Each row is a point on a tangle of strands that fork, close into loops and nearly touch. The rows are in no order.
Two points are linked if the straight distance between their rows is under 43.3.
K_393: [-11   1   7  19   9 -10 -13 -12  -4  -6   4  -2  14  11  -6  -7  17   1
  -5 -34 -15  11 -16 -17  -4  16   0  13  -2 -11   4]
K_710: [  0  18 -27 -13   4   6   3   1  -4   3   4  -4 -20 -19  -7  -2  11  11
 -16  -3   0 -12  11   9  -9   7 -15  13   7  11  -9]
K_495: [ 13  -3  -9  -6  14   1  16  -8   8  -5  35  16   0  -7 -12  -2  -3   7
  -3 -11   1   9   4   2 -20  -2 -11 -15  -8  10  -1]
K_888: [ -9  -6  -4  16   2   3  13  -3   7   2   8  15   9   7  -7  -8 -19   6
  14  17   0 -19  -2   8   8 -11  12  11  20   5   2]
K_904: [  8  -5 -10   1  16   1   8  -3   7  -9  21  13   5 -11  -9  -6  -3   1
  -5 -13   2  -4   9  14 -21   3  -3  -9   2   9   3]
K_101: [ -9 -14   2  -5 -10   1  -3  -7 -11   5  -3  19   4  13   1   6   0   6
  13 -12  -5  11 -17  -5   7  -1 -16 -16   3   2  12]
K_798: [  3  -9  16 -13   8  13  13  -1  -5   4   6  10  -3   6   2  -3 -11   0
  15   2   2   1  -8  -1   3 -11 -10 -25 -12  -4   9]
K_675: [  0   5   5 -11  10  -3  11 -16  -5  -5  12  -1  -4  -8  -6  -3   1  13
   0   6   3  15  14   0 -12   0   7   2  -4  11 -21]
K_686: [-11  23 -10  -1   6   4  -9   0   6   1 -13 -16  -4 -14  -8  -3   3  10
 -16  -4 -13  -1   1   1  -6  14   6  17  17  -9 -21]
K_708: [ -2  -7  27   9   3   6  10   6 -16   1   3   8  -3   7   8 -11   6   2
  19  -4  -9 -15 -14  -9   0 -13  -1   3  -5  -7  16]
K_814: [  0 -23 -11 -10 -12  24  11  -6   0   1   1   1  15   2  -3  -6  -8 -10
  -3   9  23   4   1   0   1 -15  -4 -15 -11   0  -4]
K_204: [ -1   4   1   1  -6 -11  14  15  -9   4  10   3 -12  -9  -5   1  -3   4
  11   9   1 -15  -1   1  -5 -10   1   5  16  17  22]
K_244: [ -3   8 -15  -7 -10   0   6  18  -6   4   4   4 -18  -7   2   3  -2   1
   7  11   2 -11   0   8   1  -6  -7   7   9  11  10]
K_145: [ -6 -14   5 -22  -4  28   5 -12 -20  -4 -15   4  -6  -6   3  -4   9  -1
  -4   4  11  -2   2   8   0  -6 -18 -11  -2   1 -21]
K_320: [ -3  10  -7  -4   8 -13   1  -8  -8   0  10   5  -1   0  -9   0  14   9
  -8 -32  -9  20  -5 -11 -11  10 -13  -6  -8   3  -1]
K_777: [  7  -1   2 -11  -4 -19  12   0   9  -2   9  12 -12  -2  -1  18 -10   3
   7   2  -3   1   7  16  -3   9  -4 -14  18  19  18]
K_389: [ -6 -26  -2  12 -14  11 -10   5   0  -2  -8   5  23  14   4  -9   3 -18
   3 -12  10  -2 -15  -2   9  -9   2  -8  -9 -10   7]
K_767: [ 14 -19  26 -15  -6 -10  13 -10  -4  -9   1  -5   2   0   4   5   4  -4
   0  21  17   4  14   4   2 -15   6  -5  -9   5  -2]
K_793: [-14  13   4  12  13   8  -6 -11   1   2   9   0  17   5  -7  -6   5   3
   3 -25  -9  13 -16 -12  -8  12   4   9  -9 -13  -1]
K_509: [  1  11 -27  -8  -2  15   0   3  -7  -2  -3  -9 -10 -12  -2  -4   9  -4
 -10   6   6   2  14  -3  -3  -1  -9   6 -13   2 -28]
K_647: [  8  -5   8   1  -2   1   9  13  13   7  13   0   1  12   8   4 -20  -6
  21  16   3  -3   4   1  11 -14   4 -11  -7   4  22]
K_217: [ 11 -23  -5 -13   2  -5  17 -10  -4 -14  31  15  -1  -9 -14  -6   3   4
 -11 -16  10  16   3   0 -17   1 -15 -20 -10   6   8]
K_428: [  3   8  23   1  16  14  -8  -5   0  -7 -12 -10  -1  -5  10  -1  14 -11
  -4  -5 -15   2 -10  -8  -2  20  -6   2 -17 -25 -12]
K_38: [-11  -1 -11 -16 -13  28   4  -1 -22   5 -11   4  -7  -5   7  -4   6   1
   0  14  12  -3  -3   5   1  -9 -24  -5  -2   6 -16]
K_272: [-10  -6  -2  -7   1   1  -6 -14   4  -3 -12   5  -5   4  12   7  -1   4
   3  19  -5  -8   3  22   6   7   5   2  21   3 -20]
K_239: [  2 -17 -16   9 -10  15   0   8   4  -1   4  11  17   5  -1  -7  -2 -15
   8 -11   8  -4 -10   5   1  -4  -8 -13  -9  -2  11]
K_449: [  6  12   4   2  16  -3  -5  -1  13 -11   1 -16   8 -16 -12 -10   6  -4
 -18 -11  -4  -2  12   0 -17  14  15  11   5  -3 -14]
K_408: [ 11 -32  16  -6  -9  -1  20  -3  -2  -8  11   6   5   6   4  -7 -10 -15
  13   7  11  -4  -3   3   1 -16  -5 -18  -9   2  24]
K_228: [ -1   8   0  -9   6  -7   0 -12  -3   0  11  17   0  -3  -1   7   5  14
   2 -16  -6  19  -2   1 -12   7  -9 -11   6   8  -4]
K_221: [  2   5 -30   0   4  23   0  -9   7   9   2  -2 -16   1  -6  -7  -2   4
   9  13  -9 -12  11   9   1   6  -6  12   3  -2 -16]
K_608: [  5  15  -4   2   5 -22   1   8  -7   0  10  -7  -5  -7  -9   6   9   2
 -11 -23   0  15   3 -12 -14   7  -3  -4  -5  13   5]
K_950: [-15  16   4  13  -7  -6  -6   4 -14  15  -3   6   5  10   0   5   0  11
   5  -8  -4  15 -12 -19   3  -5   0   8  -1   3   5]
K_636: [  6   5 -26  -4 -15  -5  -6  13 -14   3   7  -1   2  -4  -3   5   3  -8
 -12 -10  15  12   0 -11  -5  -7 -10  -5 -14  11   4]
K_891: [  3  -5   6   9   5 -26 -15 -11 -10 -11   2 -18  13   6 -11   1  11   2
 -15 -29  -8  22  -9 -19  -1  13   9  11  -8  -7   7]
K_544: [  2  16  -2   1   9   4   2  13  -4   1   2  -3 -16 -11   5  -2  19  -3
  -1 -11  -6 -18   2   4  -7   6 -23   1 -13  -3   2]
K_441: [ -9   8 -10   5  -2   2  -1  -5   9   3  -1   2  15  -3  -3   2 -13   8
   0   7  -3   9   2   4   0   2  13   6   7   3 -12]
K_281: [  1  -2  -1  -3  -3  14 -12  -4  -4 -11 -19 -14  15  -4   9  -5  14 -14
 -16   0   7   2   3   0  -2   4   2   4 -11  -9 -26]
K_331: [ -3 -36   4  11 -14 -12 -13 -12  -3 -10 -11   7  22  16   5   0   2  -9
  -4  -6   3   9 -10   4  12  -6   4  -8  -3 -10   4]
K_333: [ -5   1  -4  12   0  -3  11   3   8  11   0   7  -7  13  -2   0 -20  11
  21  27  -7 -17   4   5  12 -14  10   7  21   5   7]
K_473: [ -7   0 -18  -7 -14  19  -2   0 -19   3 -12  -3 -15  -2  11  -4  10   0
   2  13   5 -10   2   6   8  -6 -15  18  -1  -3 -18]
K_493: [  7  11  26   2  21  16  -5   0   2   2  -5  -7  -8   1   2  -4  15 -12
   0 -11  -4   6 -18 -15   1  17 -20  -5 -22 -28  -3]
K_349: [-10 -15  10   5  -1   5  -1 -12  -6  -4 -13  21  10   6  13  -5  13   0
   1  -2  -1 -12  -7  15   4  -1  -7   0  14   0 -10]
K_86: [ -1  -9 -16   0  -7  11 -10   4   2  -4 -16 -14   1  -5   8  -5   4 -14
  -9  10   9 -11   8   3   9   0  13  15  -1  -8 -24]
K_165: [  3 -10  -1 -19  -1  11   4 -14   8   1 -11  -2   5   4  11   6  -7 -10
  -3  26   7  11  10  11  11  -5   5 -12   1   0 -22]
K_510: [  8 -17  -2 -12 -16  -1  18  -7 -17 -13  19   7  -2 -10  -8  -1   3  -4
 -15  -5  18  13   2   0 -18  -8 -22 -16  -6  13   3]
K_305: [  9 -13  -4  -6   3  -2   5  10  11 -10   1 -15   1  -2  -1  -4  -4 -12
  -2  16  11 -15  17  13   2  -6  14   9   0   4   3]
K_266: [ 16   1 -18   1  -7 -13  -2  20  -1  -2   6 -12  -1 -11   1   3  11 -17
 -15 -15  14   1  13  -4  -8   2  -7  -5 -17   4  14]
K_467: [ -8  -8   7   0  -4 -17   0 -16  -5  -6   1  17   5   2  -2   8  -1  13
   2  -5  -3  12  -1   7  -9   5   4  -5  19  11  -6]
K_951: [-17   3  -6  11   0  -5   8  -8   4   3  13  17   8  -1 -16  -3  -7  21
   2 -11  -1   0  -5   4 -12  -8  10   7  24  14   4]
K_672: [  1  26 -10  -3  13  -4  -7   7  11  -5 -10 -26  -3 -21 -15  -4   4   0
 -25 -10  -7   2  12  -1  -9  17  10  11   8  -3 -15]
K_67: [ -1  -2   4  -5 -19 -17  16   4  -8   1  18  16 -10  -6  -2  12 -11   7
  10   8   0   1  -2   7  -7  -9 -11  -9  16  18  25]
K_313: [  9 -21   9  -2  -2  -7  -3 -13   6  -8   3  -4  23  11   1  -4   0  -9
  -4  -4  17   9   8  -1   2  -8  12  -1 -16  -1   1]
K_712: [ -9 -16   2   6  10  -4 -14  -5 -13 -14   9   8   1   6  -3  -9  18   3
  10 -35 -15   6 -14  -6   2  13 -18  -5  -2 -15  22]
K_56: [  2   0   1 -14   9  15   0  -4  11  -3  -2  10  -3  -2  10   5   1  -4
   6  -3  -5  -9   0  15  -1   9 -14 -19  -2   1  -3]
K_354: [ 10 -10  17 -22  -5 -11  16 -11   6  -4  12  -3   3   2   2  14  -9   2
   1  22  14  12  15   7   0  -6   7  -8  -3  11  -3]
K_873: [  5 -17 -15   3  -5  24  11   7   1   4   7   5  15   2  -5 -17  -6 -17
   0  -1  18  -4  -7  -3   0 -20  -8 -17 -23  -8  11]
K_633: [-15  -6   4  -1 -17  11  -3   2 -27   7  -4  12  -2   5   1  -2   8   6
   7 -13   1   8 -18  -9   4  -9 -28 -11 -12  -2  13]
K_65: [-15  28   9  13  -7 -11 -11   9 -10  11 -17  -7  -5  -1  -3   8  -1  13
  -4   3  -7  10 -10 -20   7  -2   8  14  10  -6  -5]
K_687: [  7   5  -4   6  21  -6  -4  -7  18 -12  13  -4  13 -11 -15 -10   8  -1
  -9 -32  -9   1   4   4 -20  18   6   0  -2  -2  -3]
K_795: [  4 -24  -2  -1 -18 -16  -9 -16   5  -4   3  -1  30  17  -8   3  -5  -1
  -5  10  23  12   5   2  14  -8  14  -3  -9   3   5]
K_402: [ 12   0  -5   8   4  13 -11  -1   7  -1 -17 -25  -5   5   5  -5  -2  -9
  -6  17  -2  -7   4  -8  10   8  17  17  -7 -21 -16]
K_463: [ 3  3 14 -2  3 -3 -2  1  0  2 -2  7 -6  3 12  4  4 -1 12 -4 -9 -1 -5  1
  1  7 -5 -9  2  0  6]
K_716: [ 11  11  -1   0  10  -6   5  -9   6   3 -10 -10 -24  -6 -17 -10  -9  17
  -4  11 -17  -9  11  -3   1  -1  17  21  20  -7  -7]
K_556: [ -6  -9   7   9  -8  -6   8   6 -22  -6  -9   0 -20  -7   0 -12  11   5
 -10   9  -3 -22   2   6   3  -9   4  31  20   4  -6]
K_159: [ 10  11   9  -4  16  -6   9  -5  -1   0   1  -9 -13  -9  -9  -5  -5  19
  -3   7  -5   6  16  -7  -8  -1  16   9   8   5  -8]
K_954: [  1  -8  -1  -8   8  12  10  -4  -2   6  14  14   2   6  -7 -11  -8   0
   4  -4   9  10  -9  -7  -4 -12 -13 -28 -17   0   5]
K_504: [  0  -3 -12  10   8   3  -4  11  20 -10   2  -1   6 -13  -1  -5  -5 -12
  -2  -8  -3 -26   9  20  -9   8  10   3  13   1   4]
K_944: [ -5 -27  -1   7  -5 -11  -4 -12   4  -4  -4  16  20  15   6   6  -1  -4
   2  -5   0   5  -9  12   5   1  10  -7   7  -1   1]
K_602: [  4  22  -3  -8   2 -18  -5  19  -4   6   1  -9 -17 -11  -3   8   1   3
  -9  -4   2   5   8  -9  -7   6   0   1   3   8   5]
K_597: [ 11 -31  14  -7 -21 -19  16  -3 -12  -9   6   0   6   5   2   8  -2 -15
   4  10  15   3   1   1   9 -16  -5 -15  -5   5  27]
K_372: [-14 -13  -4   8  -6 -14   6 -20   6  -3   8  21  17   3 -12   5 -13  18
  -2  -1  -2  18  -3  11  -8   0  16   1  26  14  -5]
K_807: [-13   3  15  10  -8  -2   7  -1 -23  10   0  11  -1   9  -2   3  -1  13
  17   5  -1  11 -12 -20   6 -17  -6   5  -6   4   1]
K_275: [  7   5  -2   5   5   9  -6  13   9   1  -1  -6   1  -2   2  -3   9 -20
   0 -15   4  -3  -6  -9  -1   2 -16 -12 -23 -14   4]
K_194: [ -7  13 -24  -1  -5  16   3  14   5  10   4   1 -17  -4   6  -1   5   0
  12   8  -1 -20  -2   8   5  -2 -23   1  -4   3   5]
K_572: [  9  18  12  -2  11 -15  -4   8  22   4  -5  -4  -8  -6  -3   7  -9   5
  -2  -2 -19  -8   7   5  -6  20  11  -7  17  -1  10]
K_13: [ -7   0 -10  -6  -4  13 -12   2  10  -2 -10  11  10   1  12   9   4  -4
   2  -7  -6  -6  -5  17   0  15  -8 -10   6  -3  -5]
K_548: [ -8   2  13  26   6  -1   2  -2 -10  -3   0  -1   5   0  -9 -12   0   5
  -1  -1  -3 -10  -3 -11   2 -12  17  21   6   1  -4]
K_43: [  3  25   1   6  17  10  -6   4  20   3  -7 -11 -18  -7   1   6  -3  -6
   7   2 -18 -11  -1   0   2  21  -6   3  -5 -18  -1]
K_627: [ 10  -3 -12   7  13  22   9 -10  10  -6   5  -7  -4  -1  -6 -13  -6  -5
   8  10  -6 -12  11   3  -4   0   2  10  -2  -4 -19]
K_685: [-10   7   9 -10 -13  -4  11  -7 -24   6   3  14  -7   2   0   7  -1  15
   8  10   2  18  -4 -14  -5 -17  -6  -5  -4  15  -5]
K_376: [ -7   7   5   1  -1 -11 -13  -4   7   2 -16  -9  11   0  -2   5  -6   9
 -11  12  -5   8   3   0   4   3  24  10   8  -2 -17]
K_139: [ -8   4  -7   4   2  20   1   0  -5  15  12  12   6   8  -7  -4   1   7
   8 -15   1  17 -18 -12   3  -8 -19 -17 -18  -5   3]
K_415: [  9  13  -4  -7  -9 -17  -7  25  -2   2  -4 -19  -6 -11  -2   4   5  -9
 -12  -6  13   6  12  -7  -5   1   2   5  -7   4  10]
K_519: [  4  -4   2 -23  -4  -8   6  -3   7   5   2   9  -8   4  14  22  -8  -4
   8  12  -1   4   6  15   2  10  -3 -26   9  15  13]
K_704: [-21  10   0  15  -7 -12  -6  -2  -4   4  -6  10   7  -4 -16  -7   2  24
  -6 -15 -10  -3 -11  -1  -2  -5   5  13  25   6   6]
K_285: [ -7   5  19  23   3  -7 -12   1   0  -1 -10  -5   5   3  -2  -8  -4   8
  -8   1  -6  -5 -12 -14   8  -4  21  18   6 -10  -3]
K_110: [  3  15  14 -12   5 -24 -12   2  15  -2 -14 -11  -1  -7  -3  11  -7   4
 -12  -6 -13   4   8   4  -6  23  18  -4  13  -1   7]
K_424: [ -1  -8  23  -2  11   8 -12  -1  -4  -1  -6  -4  -6   9  -3  -7  12  -7
   2 -26  -9  10 -23 -12   2  17 -18 -15 -16 -26   5]
K_178: [  3   1  11   8  -5   3  -2  13 -16   5  -1  -6   1  13   4  -4   3 -10
   7  -9   4   8 -13 -24   3 -10  -2  -4 -25 -10  15]
K_367: [ -4  -6  12  11  -1  -8   0   3 -10  -1   4  12   0   8   5  -1   8   1
  17 -12 -11  -1 -10  -5   2   0  -4  -5   2  -1  18]
K_265: [ -3  -2 -12  -1 -11  -8  -9  11  23  11  -6 -10  14   8  -2  11 -18  -7
  -7  22  17  -4  11   3  19  -4  23   6   7   4   7]
K_51: [  6   3 -13 -10  -9  -1   1  21  10  13   1  -1  -2   5  12  13 -19 -11
  12  24  10  -3   1   2  14  -6  -3  -6  -4   4  14]
K_414: [  5  10 -17 -16  -5   2   7   3 -15   1   0  -5 -21 -13  -4   2   6   7
  -4  12   5  -1  16   2  -5  -1  -8  13   3  11 -19]
K_324: [-11  16   2  10   6   5  -7   1   0  -3 -11  -7 -10  -6   2  -1   9  10
   0  -3 -13 -16   1   2   3   9   0  20  15  -7  -7]
K_787: [  9   7  29   3   7  -9   0   6 -16 -10  -6  -7 -21  -1  11  -1  10  -1
  -2   1  -8 -11   1  -9   1   7   5   9   2   1   6]
K_589: [ -6  -1 -13  -1 -13   7   3   5 -20   7  -9  -7 -25  -2   3  -9   9   8
  -1  10  -1 -20   5   1   8  -4  -7  28   6  -2  -7]
K_316: [ -1  14 -26 -16  -7  12  -5   4  19  12  -5   2   0   4   9  16 -11  -3
  -1  17   8  11   2   6   4   7  -9 -13  -3   1 -11]
K_173: [-14 -14  -3  19  -1   6   3  -7   4   0   0  22  10   9   9  -4  -5   1
   8   9  -3 -18  -6  21   9 -11   5   5  16   3  -2]
K_199: [  1   9  10  21  10   6 -13  -3   2  -5 -16 -19  -4   0   0  -4  -3  -6
 -15  12  -4 -11  -8 -12  13   4  19  26   0 -19  -7]
K_537: [ -5  -7 -11  10  -3  -4   2  13   9  -7  -7  -3   8 -10 -10 -14  -1  -1
 -10  -5   3 -17   7  12  -3  -8  15  15  22   4   2]
K_15: [  1   7 -17 -13   0  12  -2   4   7   8  -9 -11 -12   1   9   8  -6  -2
   3  22  -1   4   7   3  12   5  -5   3  -7  -1 -15]
K_609: [ -4  16   1  19   8   2  -2  11  10   4   6   4   3  -1  -3  -4   8   5
   7 -25 -11 -13  -9  -4  -5   8  -1   6   3  -6  19]
K_924: [ -8   3  -5  -1   1  14 -11  -9   4  -4 -12   1  17  -1   6  -1  12  -4
  -7 -13  -6   2  -6   8  -7  11  -2  -5  -4  -9 -15]
K_835: [  1  13 -16  -6  -3  14  -1   9 -16   6  -8 -15 -10  -4   3  -3   6  -9
  -2  11  11   9   7 -15   6 -11 -10   7 -20  -7 -20]
K_646: [ -4 -17  -6   5 -17 -19 -11  -2  15   4  -4  -3  22  13  -4   8 -17  -3
  -4  13  19   2   6   5  15  -7  19   0   1   7  10]
K_188: [ 10  -9  13  -6 -18 -17   8  12 -12   4   3  -3   0   8   7   9  -9  -8
  12  15  14   3   0 -11   7 -17  -3  -5 -15   8  24]
K_762: [  3  12 -12 -10   9  16   6   0  -1  -2  -1   1 -20 -15   5   0  16   2
  -9  -1  -5 -21  12  14  -4   9 -29   6  -5   2  -8]
K_730: [-12   3 -10 -12  -5  14  -8 -11   7  -1 -14  10   4  -5  15  12   8   1
  -2   2  -6 -11   2  27  -1  15  -8   0  19   5 -20]
K_76: [  4   4 -14  -4  -7  -2  -3  20  14  12  -4 -16  -1   4   4   7 -18  -3
   5  21  13  -5   9  -1  17 -11  11   6  -2  -1   6]
K_118: [  1 -17  -9 -18 -11  14   5 -11   5  -6 -11   4  14  -2   7  10  -4 -15
  -7  13  20   5   4  16   5  -6   0 -14   1   6 -15]
K_421: [ 13  -6  14   1  -3 -15  -7   0   0  -5   2 -13  14   7  -4   0   1  -3
  -6  -9  14   7  10  -8  -3  -3  11   2 -23   1  11]
K_196: [ -8   8   4 -11  -4  -8 -17 -11   7   0 -15  -2  10  -2  11  14  -2   4
 -10   7  -9  15  -4   9  -3  17   8  -6  10  -2 -17]
K_453: [  2  13 -36   0  -2  17   3   6  12  16   5  -3 -26  -1  -6  -7  -5   7
  13   9  -8 -16   6   6   4   0 -16  11   1  -2   0]
K_879: [  9 -23  10  -5  -6   4  15  -5   0  -8   0  -6   4   0   5  -3   0 -16
  -2  28  20 -10  14  13   7 -18   7   8  -2   7  -3]
K_128: [ -1   0  21   6   1 -13   9  -1 -21  -9  -4  -2 -17  -3   2  -2   9   5
  -5   3  -2  -7   6  -2  -3  -5   7  18  12   8  -4]
K_422: [  3  14 -13   4  10  11  -4  13  27  11   2  -3 -11  -2   7   8  -9  -7
  12   7 -10 -16   3   9   4  10  -2  -9  -4  -7   9]
K_637: [  6  16   5 -20   0 -20 -13   1   8   5  -9 -10  -5  -4   8  23  -7   3
  -6   3  -5  14   8   6  -2  17  10  -9   9   8  -5]
K_551: [  2   0  22   9  12   9  -9  -9   2 -10 -11  -1   2   2  14  -3   9  -7
  -5  -3 -15 -10  -8   0  -1  12  10   7   0 -14 -13]
K_215: [  2   6   4 -14 -10  -9  12   4 -18   2   1  -2  -8  -3   2  12  -4   6
   1  19  14  21   9  -8  -1 -13  -1   2  -4  18  -5]
K_700: [ 12   1  -3   4  10   6   8   2   8  -1   3 -15  -6   0  -3 -11  -9  -5
   5   8  -4 -14  15  -3   1  -5   8  13  -6  -3  -1]
K_109: [ -4  -4   5   9  -6 -18  -4   6   8  -6 -14  -1  10 -11 -11  -9  -2   3
 -28   0   8  -8   5   5   3  -6  21  15  33   6  -2]
K_474: [  5   7  29  12   1  -9   2  12 -13  -3  -2  -8 -19   5  12   1  -3   0
   7   7  -9 -11  -6 -16   9  -6  10  10  -5  -3  12]
K_620: [  4 -18   9  -6   2   9  17   1   6   5   6  12   2  14   8   2 -11 -11
  22  17   0  -9  -1   8   7 -13  -1 -22   0   4  19]
K_543: [  8 -13  -3 -11 -13 -12   7  -8 -11  -5  15   6   6  -1 -11   8   0   6
  -2  -4  16  26   4  -7 -10  -5  -3  -9  -8  13   4]
K_786: [ -7 -16  -9  -1 -13   2  -3 -11   1  -5  -8   7  18   4   8   8  -1  -7
  -6   5   9   7   0  11   6  -3   5  -5  12   9  -7]
K_616: [ 11 -14   5 -21  -8  -6  14  -8   9  -1   8   7   1   5   5  18  -9 -11
  -1  15  13  12  11  13   7  -2   0 -22   3  15   9]
K_809: [  1  -8  31  12  17   5 -10 -10  10  -7  -1   7  10   9  10  -4   0  -2
   3  -8 -20  -8 -14   3   1  15  13   0   0 -19  -2]
K_14: [  3  20   3  17  18  -5  -4  13  22  10  11  -4  -4  -2  -7   0  -4   2
   9 -17 -16  -5  -7  -7  -8  12   4  -6   2  -7  21]
K_223: [-10 -12   6  -1   8   2 -16  -1  -3  -3  -1   2  -5  11  -4  -4  11  -5
  11 -36 -14   9 -23  -9   6  17 -26 -17  -8 -27  18]
K_224: [  2   0  -5  -8   2   5   0 -12   4   4 -15 -10  -1  11   8   7 -13   3
   5  32   2   8   9   0  13  -4  13   8  -5  -4 -21]
K_37: [  2   0 -16  -5 -11   2   7   5  -3   3  12   7   6  -1  -2   7  -4  -2
  -2  -4  14   7  -1  -1 -10  -3  -4  -8  -2  15   9]
K_87: [ -9   5   2  19  -1 -16  -5  -5   4  -7  -8   0  17 -10 -14  -9  -3  13
 -18 -12  -5   0  -3   0  -9  -3  23  10  23   5  -3]
K_573: [  4   5 -18   0   6   2  -1  21  26   1   7   1  -7  -7   0   4  -8  -6
   5  -1  -4 -22   7  17  -4   7   4  -4  17   6  12]
K_290: [  4   2  31   3  17  -6 -13 -17  21  -4   4  -3  13  12   5  -2 -10   3
   1   0 -20   3 -10   2   2  20  25   1  -4 -18   3]
K_192: [ -5  -8  -6  -2   6 -14  -5  -7 -16  -7  13   9  -1   0  -8  -3  16  11
   3 -32 -12  19 -13 -12  -3   8 -18 -10  -3  -3  13]
K_910: [ 10   9  -3   1   4  11  -4  11  -1   3  -3 -11   2  -2   6  -3   8 -14
  -4  -1   8   4   1 -12   4  -5  -6  -2 -22 -12 -11]
K_131: [ -9   4 -13  14   7   9  -6  -2   4  11  14   7  17   6  -9  -7   7   3
   9 -25  -5  20 -17 -11   0   9 -13  -6 -14 -13   5]
K_269: [ -8  -3   4  15 -10  -1   4   1 -21   3  -5   0  -3   2  -3 -10  -1   7
   7  18   3  -8  -2 -10  10 -21   9  20   5   1 -11]
K_991: [  0  12   5  12  11   4   0  -9   2   2 -13  -6 -21  -3 -10 -12   3  16
  -7   2 -23 -17   4   2   2   5   7  24  27  -9  -9]
K_939: [  5  -1  15  18  -2   1   9  12 -14   2   2  -3  -4   9   1 -12   1  -6
  11   4  -2  -7  -7 -17   2 -19   4  10 -12  -5  14]
K_966: [ -3  16 -28  -1  -9   5  -5  19   9  15  10  13  -3   1   3  13  -4  -1
   2  -3   5   5 -11  -4   0   0 -20 -18 -13   4   7]
K_942: [-12   5  -5   5  -3   9   6  -7 -12   1  -1   8   0   2  -3  -4  -2  15
   5   8   0   1   1   2  -1 -11   2  10   8   6 -13]
K_760: [ -3  -2   7   9  11  -4  -9 -14   4   2 -14  -2  -3   6   6   4  -7   6
  -6  20 -11  -6   0  11  10   5  16   7  18  -4 -19]
K_696: [ -6 -15  11  -6  -4  12   7  -9 -17 -12  -8  13   2  -4   6  -3   7   0
  -1   1   5  -6   0   5  -2  -6  -8  -6   1   2 -15]
K_658: [ -4   7   0  -1 -12  11   3  14 -22  12  -1   2  -5   4   4  -3   5  -7
  11  -2   8   2 -14 -16   5 -14 -21  -9 -15  -1  11]
K_438: [ 10  -1  14  -4   6 -12   0   2 -11   0   8 -12   0   0  -2  -4   4   4
  -1  -7  10  16   4 -20  -8  -9   5  -1 -19   2   2]
K_917: [ -1   9  10  -1   2  -7  -2   8   9   5  -6   3 -14   2  11  11  -5   3
   8   3 -15 -10   1   4   3  11   6  -2  14   2   9]
K_927: [  6  11   3   4  17   5   0   9  -4  -3   7  -3  -2  -5  -2 -10  21 -11
  -5 -20  -2  -7  -1  -4 -12   8 -19  -9 -17  -6  -3]
K_430: [ 16   7  22   2  24  -5  -5  -5  21  -2   8 -10   2   5   5   3  -8   0
   7   0 -13   2  -1  -1   1  18  14  -2 -12 -13  10]
K_263: [ 10   3   7 -17  -6 -15  15  -3  -4   4   9 -10 -10  -2  -4   7 -12  10
   0  29  14  10  18   0   1 -15   9   7   0  15  -2]
K_676: [ -2  22 -27  -1  -5   6  -7   9  15  13   7   1   2   0   0  13 -10   1
   3   0   2  14  -1  -3   3   1  -4  -9  -7   0  -2]
K_513: [  1   7  -8  10  11   0  -2   1   6  -2  15   9   7  -9  -2 -11   8   0
   0 -25  -6  -9   1   6 -13   9  -5   0   4   2   8]
K_28: [ 14 -10   7   4  -2 -22 -19  -5  -1 -11   5 -17  15   2  -7  -7   7  -2
 -13 -20   4  12   7 -13  -6   8  16   8 -13  -4  11]

A piece is all that can be reached along the links. How many separate loops has the piece of each point below (a circle has one, a figure eight two, a Y none), and how many tips (points with one link)?
K_376: loops 3, tips 1
K_966: loops 1, tips 1
K_504: loops 0, tips 4
K_927: loops 1, tips 0
K_221: loops 1, tips 1
K_188: loops 1, tips 2

How many points has the smallest loop of links through each point below? Write - if it is on no loop.
K_463: 12
K_421: 17
K_544: 9
K_633: 7
K_86: 15
K_944: 8
K_453: 15

A tip is a point with one link. Name the tips that can be reached along the links from each point below, in the order of the rows.
K_56: K_333
K_428: K_675, K_43, K_14, K_430
K_777: K_65
K_28: K_188, K_438
K_331: K_966
